Points, in no order, along strands that fork, close into loops and pass close to each other.
In the rows, 128 means zero.
Two points are linked if the straight distance between their rows is under 170. Some points are linked to none.
Dugu: [ 77 155 146 132  68 140 122 152 101 101 135  90 125 135 153 134  78 107
 150  97 155 157 122 145 144 130 158 110 139  63 179 149 101 133  98 106
 182 173  96 129 166 104  99 133 133 101 153  96 146 151 161 126 152 143
 107  96  97 122]
toded: [137  92 155 167 117  80  79 117 108 118 171 148  75 103 144  99 164 134
 168  40 166 135 148 154 123  92 146 126 162 127  97 143 171 111 174 165
 130 148  87 126  92 123 108 103 106 153  72  82  89 161 153  73 109 124
 112  72 172 140]
nuza: [135 119 141  90 144 141 156 129 162 131 123 115 103 135 164 140 115 105
  89 168 143 117 105  79 130 121 111 129 105 137 111 115 116 136 148 121
  90 113 149 102 113 122 129 179 112 112 108 189 143 117  69 142 152 118
 134 164 122 115]
Gamus: [108 102 118 162  93 103 141 165 123 102 170  97 140 121 129 123 116 119
 139 100 189 152 100 146 186 131 158 130 135  99 146 113 120 138 147 101
 185 166 110 150 124 127  97 117 113 118 104  69 132 156 156 139 129 108
  97  90 134 149]
dobel: [145 102 151 127 168 120  80  92 143 120 135 143  73  78 138 144 157 101
 173  80 150 156 138 143 130 106 110 141 171 162  85 151 129 122 133 139
 133 131  97 100  94 146 114 148  95 158  78 102  60 181 118  69 122 130
 134  87 118  98]
padod: [166  81 140 100 131 150 145 123 147  88 121 148 119 132 155 124 157 132
  73 194  93 102 112  68 150 111 134 108  87 178 105 150  90 155 166 159
 122 149 150 147 126 130 180 149 130 130 139 166 116  89  67 126 147 131
 170 100 146  91]
tiri: [138  93 103 198 100  68 145 146  87 132 177 131 160 146 136 110 169 141
 112 105 154 149 136 185 169 153 131 120 152 137 116  76 186 103 129 128
 127 147 116 166 108 152  84 111 137 131 121  58 141 151 168 129  97  76
 112  98 167 184]
zibo: [150 120 131 182 170 102 115 130  60  94 130 123  99 144 119 119 169 140
  95  89 101 142 167 180  90 126 122 136 157 169  99 135 186  79 113 171
  85 156 131 159 111 129 122  78 128 154 115  85 114 128 114  95 101 132
 119 100 170 121]
bogeb: [100 115 137 164  64 112 152 170  85  81 171 109 157 145 142 141 123 133
 131 118 149 159 111 144 151 140 163 127 132  92 165 127 129 118 123 116
 180 177 113 174 168 124 102 133 131 108 145  66 149 123 155 147 122 124
 105  86 123 154]
vepim: [167 109 142 150 204  89 142 130 123 135 125 119  75 134 132 119 136  94
 100 110 148 140 133 142 139 118 126 132 169 142  84  98 177  86 113 142
  94 127 123 141 106 133 134 111  94 122  68 112 119 127  91  91 128 107
 111 148 157 132]
Mavu: [ 88 175 115  78 139 199 149 131 148 134  62 114 167 136 136 150  80 134
 122 202 108  92 137 112  89 135 143 123  81 122 167 116 115 113 151 148
  99 116 150 121 149 107 137 108 134  96 124 162 110  92 132 161 187 143
  89 179 146 104]
sumar: [166  97 134 139 152 131 164 144 153  93 125 127 151 139 120  95 168 135
  90 174 103 123 117 108 176 128 135 120 130 186 120 136 106 131 168 148
 143 156 130 180  97 134 177 137 129 116 105 140 117  91  81 161 146  93
 129  85 151 106]
noza: [140 130  91 178 133  98 124 126 104 133 132 111 159 127 128 144 134 139
 104 126 147 124 148 201 175 163 132 148 131 147 132  75 190  91 148 140
 114 150 119 174 102 162  85  97 130 136 109  62 117 142 155 117  91 110
  92  99 156 182]
fopo: [120 105 103 156 171 147 188 156 128 150 121  88 168 143 106 168 116 121
  81 183 149 109 108 133 169 158 130 147 105 123 148  55 160 105 121 103
  93 147 148 178 125 134 118  88 134 103 108 112 155 123 129 153 136  95
  69 151 147 175]
Kime: [ 78 166 128  32 111 171 149 126 189 139  85 164 143 113 193 143 121 119
 121 237 100 100 119  84 108 158 120 173 110 138 120  89 102 132 165 140
  62  84 165 118 134 120 116 167 133 111  97 203 104  88 103 144 178 159
 123 161 119  83]
Zuno: [149  88 130 192 132  72 170 138  98 127 192 128 122 165 177  92 185 146
 103  79 127 144 103  93 129 119 109  83 123 123 109 114 156 121 112 135
 136 116 132 144 119 117 165 130 140 120 142 108 186 113 120 126 112  94
 118 154 134 164]
pib: [121  85 165 177  82  96  80 132 101 113 168 154  85 111 128  74 165 137
 178  29 166 146 140 168 110 111 131 106 139 106 148 150 168 120 152 145
 187 147  86 134 135 152 119  97 144 164 100  84  83 143 182  87 103 133
 108  58 153 146]
tose: [137  97 170 134 145 116 151 156 146 120 108  95  78 143 169 124 112  63
 111 155 184 142  91  84 149  96 127  61  86 129 134 136 114 138 136 100
  95 123 101 143 108 125 154 118 110 106 125 156 134 143  87  84 185 105
 114 138 155 116]
Tigo: [115 126 160 117 137 162 142 168 132 100 101  72 132 125 131 122  80  97
 143 169 178 107  93 122 159 114 139 128 120 132 166 126  88 123 113 106
 133 146 102 169 142 144 160  90 104 111  88 107  70 157 123 110 198  91
  49  89 153 101]
Muko: [128 169 128  71  99 175 122 121 154  84  47 175 180 138 134 134 128 157
  98 220  93  78  99  98 128 141 116 160 106 163 100 105 121 123 176 159
 124 120 167 108 165  84 143 167 105 118 145 168  83  91 124 118 168 181
 181 127 144 100]
virem: [147 106 151 140 180  90 129 157 119 107 126 108  60 116 136 122 130  81
 133 106 171 153 122 126 160 115 126 123 151 134  90 120 146 104 116 119
 103 127  82 122 109 110 121 111  86 122  81 107 114 146 111  68 159 118
 100 128 153 115]
fanim: [138 120 159  91 169 141  87  97 174 135  92 146  95  63 150 170 141  79
 166 129 146 161 141 140 130 135 108 173 182 171  89 135 123 117 117 137
 110 120 105 100  85 166 119 160 105 166  59 129  55 179 103  73 121 122
 132 101 101 104]
Zake: [130 129 125  92 105 173 142 127 138  75  84 139 144 137 150 141 115 157
  94 194 101  76  94  87 138 114 127 129  78 161 110 142  97 142 173 152
 121 148 158 127 156 101 167 158 115 106 152 153 109  88  97 109 158 151
 171 107 146  94]
Tata: [114  93 111 105 104 117 113 122  96 130 179 144 103 137 182 113 126 160
 148  41 130 121  99  89 152 159 122 121 134  81 148 148 134 128  81  92
 148 110 106  69 143  98 130 143 153 136 144 138 195  89 160 135 116 172
 134 136  93 147]
reme: [118 162 132  96  95 180  89 100 154 141 112 117 135  80 121 152  96 127
 180 122 133 105 116 148 111 107 137 133 109 147 142 173  74 189 108 105
 154 147 132  84 137 153 107 167 125 137 157 133  63 202 143 127 136 146
 141  63  75  85]
geba: [140 123  84 197  96  98 160 125  79 124 180 136 221 138 114 129 165 189
 112 124  93 126 131 167 171 138 118 149 141 155 116  92 119 117 132 115
 138 125 148 164 125 122  93 119 134 107 173  71 173 111 164 169  68 107
 125 136 131 175]
gel: [120  47 117 172  83  75 168 148 111 114 210 154 111 125 147  77 168 181
 168  71 152 127  79  94 170 117 139  98 151  92 150 149 130 142 158  95
 168 114  92 156 127 145 151  96 138 112  94 109 146  89 158 129 141 107
 119 100 153 155]
Darub: [157 136 132  62 159 150 105 101 178 139  88 156 110  90 124 169 124  89
 121 168 121 157 146 133  85 139 117 178 150 154  99 133 129 153  95 115
  87 113 151  95  95 157  97 161 158 155 131 192  88 155  92 121 129 125
 181 150  88  82]
Let: [104 161 118 124 170 140 113 140 155 151 106  89 115 108 114 135  94  97
 149 115 168 147 131 157 144 144 150 137 152 121 136 119 119 139 124 124
 160 138 103  95 103 138 104 141 114 125  90 118 120 172 140 130 144 129
 105 130 116 134]
suk: [146 126  90 206  63 109 135 113  92 129 170 136 224 128 111 113 163 172
 125  94  98 146 139 191 151 138 133 133 139 153 132 118 140 121 150 127
 165 126 130 173 120 140  92 114 146 125 181  67 145 118 183 162  56 110
 114  92 134 181]
fid: [ 70 164 140 102 125 202 164 154 130 109  83 107 151 162 169 148  76 132
 104 193 138  92  78  86 121 117 145 103  64 117 173  96 112 117 158 142
  93 133 150 139 147 112 139 124 119  84 111 156 106 109 113 129 211 126
  76 156 169 112]
fulo: [122 182 129 114 116 163 150 112 109  99  85 154 179 166 108 130 125 162
 127 127  91  73 109 126 119 142 115 122 114 117 112 108 134 114 165 133
 131 116 124  80 175  61 128 170  92 115 189 136 169 116 166 134 107 188
 180 167 140 160]
boleg: [118  52 144 129  74  80  86 131 132 134 179 156  72  94 138  95 139 130
 210  48 174 154 102 102 165 106 117 108 134  87 149 178 133 154 115  89
 191  98  78 127 131 163 140  93 123 140 106 121 109 112 171  98 135 126
 112  78 115 142]
zaf: [166  98 127 209 140  97 154 154  93  84 147 130 152 144 101  78 168 155
  84 132  97 142 143 152 129 130 128  98 129 165 113 139 152 121 133 159
 127 145 122 172 115 140 155 105 137 136 162  98 137 114 107 136 112  87
 124  96 162 136]
notel: [155  86 126 182 144 106 176 150 120  96 139 107 149 140 113  85 150 143
  91 170 114 125 119 141 170 140 131 111 133 167 124 115 121 123 151 141
 126 161 122 200 105 136 150  97 126 113 120 107 111 115  91 147 129  74
 110  85 168 133]
Teg: [206 104 129 142 171 108 110 112 157 123 126 159 110 124  86 120 171 118
  96 128 105 139 145 122 101 110 104 145 162 184  87 150 147 122 116 146
 112 138 149 128  99 140 157 136 138 163 128 133 115 113  83 145 113 121
 178 120 111  99]
dudav: [125 127 124 140 126 128 156 143 111  96 145 117 128 150 144 128 132 145
  89 122 107 106 117  99 127 126 115  95 105 130 126 146 122 132 142 135
 128 140 139 107 139  89 147 162 127 119 155 128 178 110 105 152 127 133
 139 141 132 137]
marot: [118 164 103  58 116 154 151 115 188 153  80 159 139 118 144 155 139 123
  96 223 105 118 144  74 101 163  98 192 137 136 108 106 109 125 157 144
  89  82 175 128 118 113 128 172 132 129 114 205 142  84  94 161 144 148
 157 172 119 114]
timop: [129  76 114 117 131 110 127 119  82 121 170 163 125 142 165 112 163 188
 125  58  99  93  99  78 138 127  97 115 108 118 130 163 143 118 116 117
 142  94 136  95 137 106 168 134 150 148 171 126 180  88 142 134  96 158
 162 133 112 162]
gizop: [ 86 119 146  87  74 154  99 127 103 111 160 127 100 108 150 139  88 135
 167 100 133 108 107 119 123 107 127 110  90 102 165 189  97 192  83  76
 160 154 117  94 177 107 115 134 140 115 168 128 101 156 146  94 161 145
 148  82  79 103]
voki: [119 189  83 113 145 106 103  94 152 205  78 126 118 179  75 157 100 133
 114 162 108 125 188 113  43 136 113 124 111  89 119 140 116 116 142 152
  89  70 187 113 128 134 141 148 121 153 167 194 173 129 103 177  74 149
 178 217 133 117]
Por: [149 150 110 151 128 106 118 111 114 165 162 123 123 150 119 103 142 125
 137  25 112 152 132 154 124 140 148 133 174 103 100  94 160  96  72 133
 152 127 121  98 125 126 126 143 159 150 124  97 188 139 168 163  70 125
 131 169 107 160]
Gubi: [114 163 113 146 154 109 157 137 151 187  99 101 137 182 101 137 114 126
  73 180 121 120 175 120  91 140 105 127  96 100 134 111 136 102 149 147
  98 102 202 149 138 134 141 127 110 133 134 152 182 119  88 166 103  94
  97 223 158 160]
tese: [135 181  80 136 164 101 137  90 139 174 125 104 137 162  81 143  99 125
 121  96 130 133 144 141 119 142 147 149 166  86 105  85 119 113 101 124
 126 106 141  98 104 131 104 150 138 122 121 160 190 142 137 196  92 120
 146 213 110 150]
fifeg: [158  84 154 143 166 114 144 143 171 115 133 118 114  95 130 109 148  98
 152 155 168 145 117 130 180 129 131 146 155 168 111 120 100 134 173 119
 145 137  99 157 102 148 132 141  88 132  51 117  64 134  98 117 153  89
 105  71 152 114]
bogu: [118 124 133 126 143 171 179 149 136  94 110  93 147 144 149 137  98 124
  96 188 143  94  83  96 167 130 139 128  99 132 142  99 100 128 172 137
 111 147 140 151 138 105 150 125 114  80  98 140 118 106 100 151 180 110
  92 119 154 117]
nata: [ 97  86 152 164  33 106  92 128 106 124 187 142 154 120 123  72 147 142
 162  47 155 158 132 186 121 132 124 105 130  74 185 135 147 122 155 154
 203 159 110 173 170 154  96 114 156 158 128  78  99 122 184 134  86 129
 105  46 120 171]
zeka: [142  97 175 129 164 106 123 162 127 106 100  99  55 116 154 125 115  56
 136 139 181 154 109 115 152 102 118  86 116 130 104 140 125 128 106 100
  92 125  81 129 115 127 146 107  83 111 114 136 115 155 101  54 178 117
 112 130 150 101]
zin: [156 160  72 192 138 113 116 103 136 178 121 127 206 121  83 152 122 140
 111 141 129 122 165 177 172 170 117 172 150 156 121  72 158  94 133 135
 123 127 148 184  90 153 101 101 129 113 137  83 140 125 150 157  72 106
 120 138 129 184]
mov: [ 98 140 138  61 123 165 160 125 163 111 103 143 130 126 171 134  99 124
 112 201 135  92  89  82 132 141 106 153 102 140 112  86  97 140 180 126
  72 109 149  91 138 108 114 183 107  92 101 181 104 114  99 129 185 150
 130 136 135  87]
repi: [124 176 122  75 182 173 102 135 175 164  52 123 135 112  81 137 104 112
 146 186 102 111 201 146  57 135 148 139 106 132 168 106 127 108 109 158
 105 119 125 118 142 151 149  69 159 155 106 175 110 111 129 137 170 137
 113 188 144 121]
Kovek: [123 113 128 147 118 106 112 151 140 123 173 112 116 115 129 120 123 109
 153  75 179 159 112 137 170 138 150 124 152  94 123 111 124 125 120 111
 174 138  88 106 110 114  92 132 113 125 100  92 147 159 165 120 117 124
 107 114 121 154]
Gagat: [ 89 188 113  52 128 199 121 126 158 156  47 135 177 118 134 135  76 137
 147 208  87  94 151 131  72 118 161 112  70 123 178 136  97 131 119 164
  98 117 142 115 138 114 140  88 150 109 133 182  76  90 142 146 200 152
 105 174 135  68]
pim: [182 156  77 206 103 102 100  91 133 173 118 123 205 111  60 134 130 165
 110 135  92 140 158 164 153 138  97 173 172 169 106 104 121 112 129 139
 134 103 155 187  79 120 119  99 138 123 176  95 152 114 158 171  46 104
 130 149 130 165]
pabof: [113 159 131  36 150 168 117 118 181 161  77 150 125  82 141 158 100 108
 135 204 118 137 161 142  85 146 134 164 129 142 139 123 105 159 101 131
  93  89 140  98  99 161 122 136 160 146 119 198  87 142 102 130 158 140
 140 158  92  78]
zoni: [148 163 102 155 145 125 142 123 125 126 119 103 160 124  86 131 126 151
  90 143  93 117 150 147 122 139 116 144 142 152 115 139 122 114 133 134
 129 130 151 140 110  92 141 137 129 112 158 123 160 101 118 180  99 119
 139 151 122 131]
vogor: [127 127 122 149 176 135 172 152 129 164 108  88 153 163 114 139 131 119
  57 179 145 115 132 119 150 142 114 143  97 118 148  71 146 107 144 120
  82 125 180 178 131 138 143 113 126 122 110 126 172 110  91 162 122  90
  71 183 161 171]
kedim: [179 182 114 159 187  89 116  94 113 140 131 133  82 146  70 130 140 120
 113  65 108 129 164 147  87 125 123 149 179 125  69 119 186  81 100 163
  94 132 158 119 116 125 141 114 130 141 109  99 145 143 111 130  89 126
 152 173 124 122]
zasa: [112 117 105 180  77 116 163 125  60 107 192 132 221 182 153 157 175 179
 111 115 100 141 111 150 179 162 124 143 139 112 133  79 129 110 107 113
 142 143 144 168 160 114 103 134 132 102 180  61 203 105 193 157  85 136
 113 134 117 180]
Nimeg: [126 162 112  91 158 143 142 124 173 183  74 120 133 150 105 136 108 118
  83 197 118 116 174  97  76 131 110 141  93 122 144 123 135 109 161 156
  88  93 185 144 140 126 151 124 115 140 114 179 157 101  83 171 129 117
 105 209 153 138]
gobe: [128 114 117  91 127 132 123 118 118 132 181 140 111 113 157 133 123 134
 142  70 136 114  92  91 137 123 133 136 134 111 119 140 109 136 108 102
 137 110 113  50 120 107 110 179 128 136 132 152 170 127 146 144 126 151
 154 155  97 147]
koge: [113 173 117  97 202 154  98 138 139 152  52  94  95 132  85 148  94  99
 118 149 112 123 186 155  56 133 132 113 100 117 167 133 151 106 107 149
  85 134 141 107 129 150 129  84 140 163 131 164 124 144  99 118 141 147
 135 171 137  98]
vego: [193 148 136 119 183 115  95 122 175 147  91 156 106 141  75 136 156 104
  80 153 100 147 167 110  94 129  85 172 159 157  81 150 159  97 102 161
  84 114 180 153 114 148 159 140 118 170 124 156 125 116  71 131 113 121
 177 152 111 101]
mev: [128  81 135 145 117 104 148 120  98 124 167 150 101 163 183 128 176 151
  90  88 124  95  95  62 117 114 100  70  87 134 134 159 145 144 131 127
 140 105 142 115 140 110 186 130 143 137 172 127 199 107 111 107 113 127
 144 149 134 161]
Ninuk: [ 81 143  98 116 138 156 179 132 120 134 124  99 155 162 131 168  98 137
 122 147 153 117  84 110 166 155 157 159 143  89 139  71 112 134 162 102
 119 140 131 109 127  73  80 143 111  79 107 141 173 137 152 158 145 131
 100 164 128 152]
Rava: [120 120 155  50 113 161 110 116 104 113 159 158 120  81 168 132 103 141
 146 144 122 112  81  90 121  91 137 125  88 139 139 142 102 214 129  89
  94 117 143  70 152 110 100 157 152 132 170 168 109 154 109  83 144 145
 177 122 100 116]
nomi: [175  40 142  95 136 137 137 104 133  95 161 179 111  76 160 137 157 139
 143 148 128 134  87  78 129  96 131 130 128 176 111 162 109 175 130  99
 131 114 125 103 120 150 142 162 147 139 123 151 104 108  85  95 125 124
 178 113  98 112]
sebed: [160 168 102 185 126 122 109 116 123 138 107 114 198 127  60 132 132 163
  96 157  73 130 168 146 118 151  96 158 163 164 105 142  96 112 131 144
 137 107 159 168 102 102 145 106 134 122 185 121 165  96 143 172  69 117
 142 159 127 140]
sobir: [ 83 195 117 130 117 136 135 101 100 121 104 128 166 172 122 151 141 163
  95 130  82 107 139 128 101 142 112 107 110 102 127 119 118 106 149 142
 117 111 160  97 159  69 130 149 113 117 194 149 207 117 149 145  88 173
 162 209 146 158]
Kage: [123 105 134  68 104 168  99 119  93 104 155 154 116  97 147 136 102 148
 142 115 111  98  91 107 123  89 143 115  73 117 155 178 107 197 106  88
 131 147 133  89 172 100 126 133 158 127 186 139 118 145 124  82 139 159
 168  88  89 119]
kovem: [135 192 112 137 175 151 108 117 156 156  73  93 145 109  85 144 104 103
 130 137 131 123 176 164 118 158 147 182 146 145 149 112 132 105 134 146
 149 139 120 133 100 133 119 101 137 138 111 119 116 129 127 146 118 132
 113 135 127 136]
Tevu: [169 144 128  92 179 142  98  95 175 136 111 150  87  88 112 155 121  79
 146 122 125 158 135 134 102 137 111 160 169 141  88 139 147 127  93 121
 110 115 125  80  87 160 100 159 138 161  98 155  95 168 100 114 108 130
 178 142  87 103]
Biz: [ 72 164 143 109 108 146 107 157 119 132 116  88  97 120 139 142  70  93
 156  91 140 150 141 163 128 132 148  78 126  82 166 157 108 145  79 103
 134 160  92  92 128 121  93 134 142 119 157 135 127 182 150 103 161 145
 128 121 104 105]
mitum: [101 168 120 157 110 132 144 106  74 116 147 123 187 175 128 150 156 176
 104 107  84 137 116 137 143 156 124 131 131  90 113  96 109 101 122 125
 139 136 151 132 155  79 114 154 122 108 178 107 216 117 171 154  72 151
 136 195 123 180]
vov: [132  83 125 152  98 123 132 137 122  92 177 139 110 102 118  94 135 154
 171  98 133 111 110 135 135 105 130 115 119 128 149 177 109 154 156 120
 196 157  93 135 144 131 135 123 131 137 124  88  98 110 134 142 126 128
 138  61 124 131]
Vas: [173 150 118 127 208  83 117  93 119 144 120 139  78 151 108 147 142 125
 101 103 111 127 161 139 119 116 116 165 187 143  70 107 180  65 114 167
  69 127 146 148 108 126 131  98  88 134  60 112 130 132  87 104 106 108
 126 154 146 132]
Meraz: [165 142 139 103 196 128 110 138 184 163  70 164 107 160  88 127 146  79
  72 172 106 136 178 103 107 135 100 184 136 142 101 135 138  96 116 161
  74 111 177 174 132 159 188 118 123 178 101 177 131  92  66 124 152 128
 134 163 139 120]
vazak: [124  48 129 185  62  72 162 176  78 145 201 159 135 153 163  66 175 184
 156  62 139 148 107 123 156 132 137 115 169  90 159 128 171 123 124 120
 181 105  99 163 132 154 143  89 164 122 100 102 156  86 181 136 112 104
 102 111 164 170]
fabo: [149  82 128 195 112  72 157 170  82 127 198 135 138 150 148  80 167 153
 117  63 132 158 118 137 140 139 135 106 168 114 124 117 180 120 101 130
 152 125 109 139 116 132 138 113 154 132 126  80 162 121 155 131 113 100
 106 126 137 164]
Fumo: [132 167 102  92 136 126 113 102 176 183 101 145 131 158 100 150 121 138
  80 188 108 118 171  87  80 137  99 162 126 136 111 132 124 124 152 155
  84  74 198 121 136 115 144 170 124 140 141 204 160 104  88 167 109 146
 161 205 134 120]
tir: [132 163 126 201  52 129 102 105  79 123 159 140 194 136 113 124 159 134
 147  73  97 178 159 215 132 147 158 130 141 128 142 108 148 114 114 150
 187 154 124 199 157 162  73 131 172 146 196  76 133 116 194 164  38 161
 105  85 105 179]
dova: [141 172 125  93 182 171 100 136 179 158  61 113 143 103  71 136 112  99
 116 181 111 115 199 132 109 155 131 192 138 154 141 106 125  85 119 153
 116 132 137 154 124 136 158  81 142 149  97 154 119  98 117 129 149 132
 117 159 138 137]
Rud: [ 67 194 109  82 125 190 163 129 111 106  64 140 187 163 152 145  77 155
 153 178 110  87 108 135 130 131 144 134 103 112 149 103 125 113 184 141
 118 139 126  91 158  75 119 129 104  65 129 147  97 121 158 135 171 174
 115 152 137 103]
moga: [117 120 148 100 111 145 155 123 144 129 113 107  92 154 183 140 107  93
  77 179 150  90  87  68 128  94 120  78  60 146 142 125 123 158 172 120
 102 114 135 128 121 122 137 149 109 114 134 166 152 127  69 104 170 128
 119 151 165 104]
Bol: [ 85 177 123  95 175 140  96 144 123 158  70  90  83 126 115 151  82  91
 154 123 118 132 165 181  93 147 145  85 111  96 165 134 128 128  89 119
 110 149 107  83 116 139  92 103 160 146 143 167 119 171 129 114 160 157
 144 141 108  96]
Ridaz: [121 110 146 117 105 148  65 119 139 135 156 133  99  85 113 120 118 116
 186  72 143 123 118 143 121  98 128 117 107 120 141 184 105 182  90  81
 165 148 112  90 146 140 119 143 141 153 147 109  73 183 150  91 125 143
 140  68  73 110]
zagoz: [120 162  92 109 147 118 136 101 133 154 156 115 123 148 122 139 107 121
 120  86 129 127 119 122 120 133 142 127 149  99 109 110 122 112 107 115
 117  93 116  69 113 112 101 176 130 121 129 171 192 135 127 179 113 135
 156 205 108 142]
rede: [112  68 148 106  69  97 123 157 114  96 181 142  84 104 157 109 123 137
 191  93 162 134  91  74 162 101 121 104 106  75 149 176  96 166  97  64
 167 134  92 117 151 123 159  94 119 104 129 120 143 113 159  97 158 121
 141  82 114 126]
ven: [126 125 151 122 170 152 162 171 137 102  99  77 116 133 134 122 100  85
  96 162 167 117 104 118 165 131 133 111 102 137 158 108 122 124 134 121
 109 135 117 145 122 130 149 107 112 115  96 131 118 122  97 132 185  89
  77 131 156 118]
Tosa: [115 102 142 156  84 135  86 139 102 112 171 129  87 133 128 114 129 131
 162  43 118 153 136 130 115 140 146 102 125  96 170 175 151 130  73 100
 168 151 113 126 165 120 135 125 186 151 169 109 127 117 168 126 109 172
 126  68  82 130]
rarem: [ 97 104 158 129  65 112 129 143 135  97 142  95 110 113 108 115 101 113
 176 148 177 116  96 124 144  73 120 108 115 107 149 169  55 159 135 107
 187 140  81 152 164 159 155 108  68 110 111  73  59 178 137  98 180  89
  90  46 135  91]
Zur: [124 106 156 157  73 108  85 155  96 125 167 137  80 131 143  92 157 117
 163  22 128 176 142 134 116 159 146 104 161  99 148 142 185 108  57 120
 159 142  93 126 147 134 131 113 181 160 132  86 140 111 175 117 101 163
 116  77 110 126]
Nodu: [159 109 131 180 154  89 107 112 102 111 147 127  91 121 132 112 161 142
 128  63 133 132 160 167 120 100 142 140 169 170 103 124 172  91 163 172
 115 159 103 136  82 131 102  97 108 155  76  82  84 152 127  98  99 112
 118  81 163 131]
pori: [157 175 100 184 147  91 121 101 103 146 139 127 128 152  79 111 154 141
 120  53  86 152 164 169  97 148 122 128 165 114  80 110 161  85  64 167
 126 119 148 131 123 129 140 119 159 145 154  82 167 143 155 153  51 124
 142 172 123 152]
Fotef: [160  64 130 163 129  94 180 154 132 111 183 123 100 121 141  83 160 139
 149 118 166 145  92  94 174 106 141  93 143 124 117 122 113 145 153 102
 157 136  88 147 115 132 152 125 110  99  90 119 134 118 123 119 144  93
 131  93 147 140]
kase: [111 142 114  65 140 140 123 116 144 140 129 129 106 120 145 156  98 108
  94 152 129 117 119 121  92 114 129 110  94 122 129 143 136 164 133 118
  88 111 149  76 104 117  96 161 131 125 150 182 128 138  87 135 147 141
 163 174  98  97]
loko: [102 205 114  98 109 188 152 110 101  91  51 155 179 159 114 146  98 149
 149 162  88  85 112 143 125 130 133 132 121 128 129 121 133 119 178 127
 131 131 129  80 160  56 112 145 100  94 185 145 134 114 170 137 131 191
 168 156 133 126]
Zibib: [103 152 136  36 109 145 123  95 130 137 130 161 115 105 174 155  96 129
 104 174 119 106 101 101  90 108 125 110  73 159 141 120 129 194 171 111
  65 106 165  78 135 112  80 162 130 135 173 188 120 148 100  87 149 152
 165 166 124  94]
Zoza: [ 87 147  82 126 144 157 181 126 108 148 111  99 189 152 114 188 102 136
 111 178 138 120 114 138 159 155 164 159 118  89 148  60 133 113 152 108
 116 140 133 135 130 108  77 103 130  77 123 129 171 120 151 170 132 144
  87 175 136 161]
ges: [107 126 133 180  43 123  91 125  98 126 171 138 164 120 131  94 140 133
 156  53 141 169 134 196 137 145 150 117 138  98 161 108 157 124 130 150
 189 176 111 169 161 147  87 137 157 154 155  71 127 125 197 140  58 152
 101  71 102 181]
rim: [199  83 132 114 171 131 111 104 149 128 144 173 108 103 116 132 170 123
 102 122 103 138 122  99  99 102 111 125 129 164  86 161 155 156 111 122
 118 123 152 104 104 142 144 157 157 165 154 158 108 132  82 124 109 135
 190 121  97 100]
vupen: [159  67 135 128 125 127 131 116 149  95 174 156 116  76 134 113 144 152
 166 123 130 120 100 105 142  97 129 128 133 167 124 180  96 172 150 112
 169 139 106 109 116 155 143 148 135 155 117 117  94 112 113 132 131 116
 160  73 102 112]
tiz: [144 118 144 144 116  96 101 130  94 157 156 133  67 149 145 109 161 115
 133   7 114 172 134 131 111 147 144 108 176 103 106 118 206  88  45 139
 138 139 104 104 139 118 134 122 172 150 124  94 169 135 173  99  96 146
 117 135  98 131]
Rigo: [ 84 193 126  88 124 176 106  95 151 177  65 113 138  89 118 164  90 116
 189 150 122 112 150 170 111 125 161 127 121 141 154 152  82 176 112 116
 132 128 116  75 114 160 103 151 131 124 142 163  66 191 143 131 150 156
 140 105  88  79]
Marel: [111  94 176 113  82 126 115 122 168 118 136 109 136  94 121 113 123 125
 185 171 171 113  97 114 149  87 112 119 126 139 127 158  49 179 143 112
 178 115  95 145 154 172 152 149  59 125  82  94  48 166 121 100 171  87
 103  43 109  84]
riza: [158 123 125 214 136  88 134 146  78  93 147 135 139 151 105  84 178 150
  93  94  92 142 167 181 105 140 115 122 151 178  92 124 178 102 122 163
 122 147 130 172 113 147 125  76 142 149 145  75 127 133 127 114  90 104
 128 104 176 153]
Feset: [ 74 187 112  31 136 167 135 116 183 176  78 152 171  90 160 151  95 133
 172 217  99 103 165 130  75 134 148 136  99 130 163 113  84 149 113 149
  89  87 128  95 120 146 114 121 152 107 119 200  69 106 140 160 186 160
 114 163 106  62]
tez: [102  94 161 115  64 111 137 165 115  84 164 113  95 118 143 118 101 111
 176 133 173 133  89  82 169  83 125  99 103  75 144 169  72 171 111  90
 160 143  87 133 154 126 160 112  86  75 123 113 122 151 148  94 179  99
 125  72 128 105]
Vulel: [137  70 196 111 122 127 106 125 167 118 118 135 104  72 146 121 149  92
 195 169 168 167 112 119 156 109 101 125 145 154  93 155  81 177 121 100
 142 102  89 126 125 181 130 163  69 142  76 115  54 182 115  60 168  97
 121  63 121  91]
kezan: [125 187 110 154 153 107 118 122 138 197  81 108 137 186  62 146 109 144
 105 158 103 144 204 135  59 144 116 129 117  89 118 136 125  98 131 159
 111  83 189 146 141 136 149 113 116 138 160 167 189 129 111 162  62 127
 140 221 138 148]
liv: [146  77 200 108 159 124 109 140 147 112 104 116  87 100 149 127 135  60
 171 177 172 158 111 116 167 104 115 112 131 166  94 148  87 153 111 108
 103 103  82 144 124 156 151 134  79 112  92 132  54 167  99  48 186 106
 112  92 139  88]
dip: [114  67 132 152  85 127 124 139 105 103 183 157 108 117 126  98 138 152
 167  75 123 116 126 136 111 117 127 104 122 107 174 205 142 143 123 114
 206 150 105 136 161 145 146  96 166 147 150  99 106  96 152 133 118 143
 134  46 113 131]

A fork is a point with three links, a tip a point with one. Leave the first point through the second and follow the links. Name the first fork or tip that comes.
Nodu; toded => Mavu
ges; nata => Muko
Zibib; Rava => Rigo
Por; pori => zeka
Ridaz; gizop => nuza

How many points has the smallest loop of links through each point below? Write - if it is on no loop.
kovem => 11
dudav => 10
reme => -
voki => 5

Name the points in between on the shortest way along the links from the first point to the second, in order.
fulo; bogu => loko > Rud > Mavu > fid
Teg; pori => rim > nomi > vupen > vov > dip > Tosa > Zur > tiz > Por
Kovek; koge => Let > kovem > dova > repi
rarem; Zibib => Marel > Vulel > liv > zeka > tose > moga > nuza > kase
noza; Tata => tiri > fabo > Zuno > mev > timop
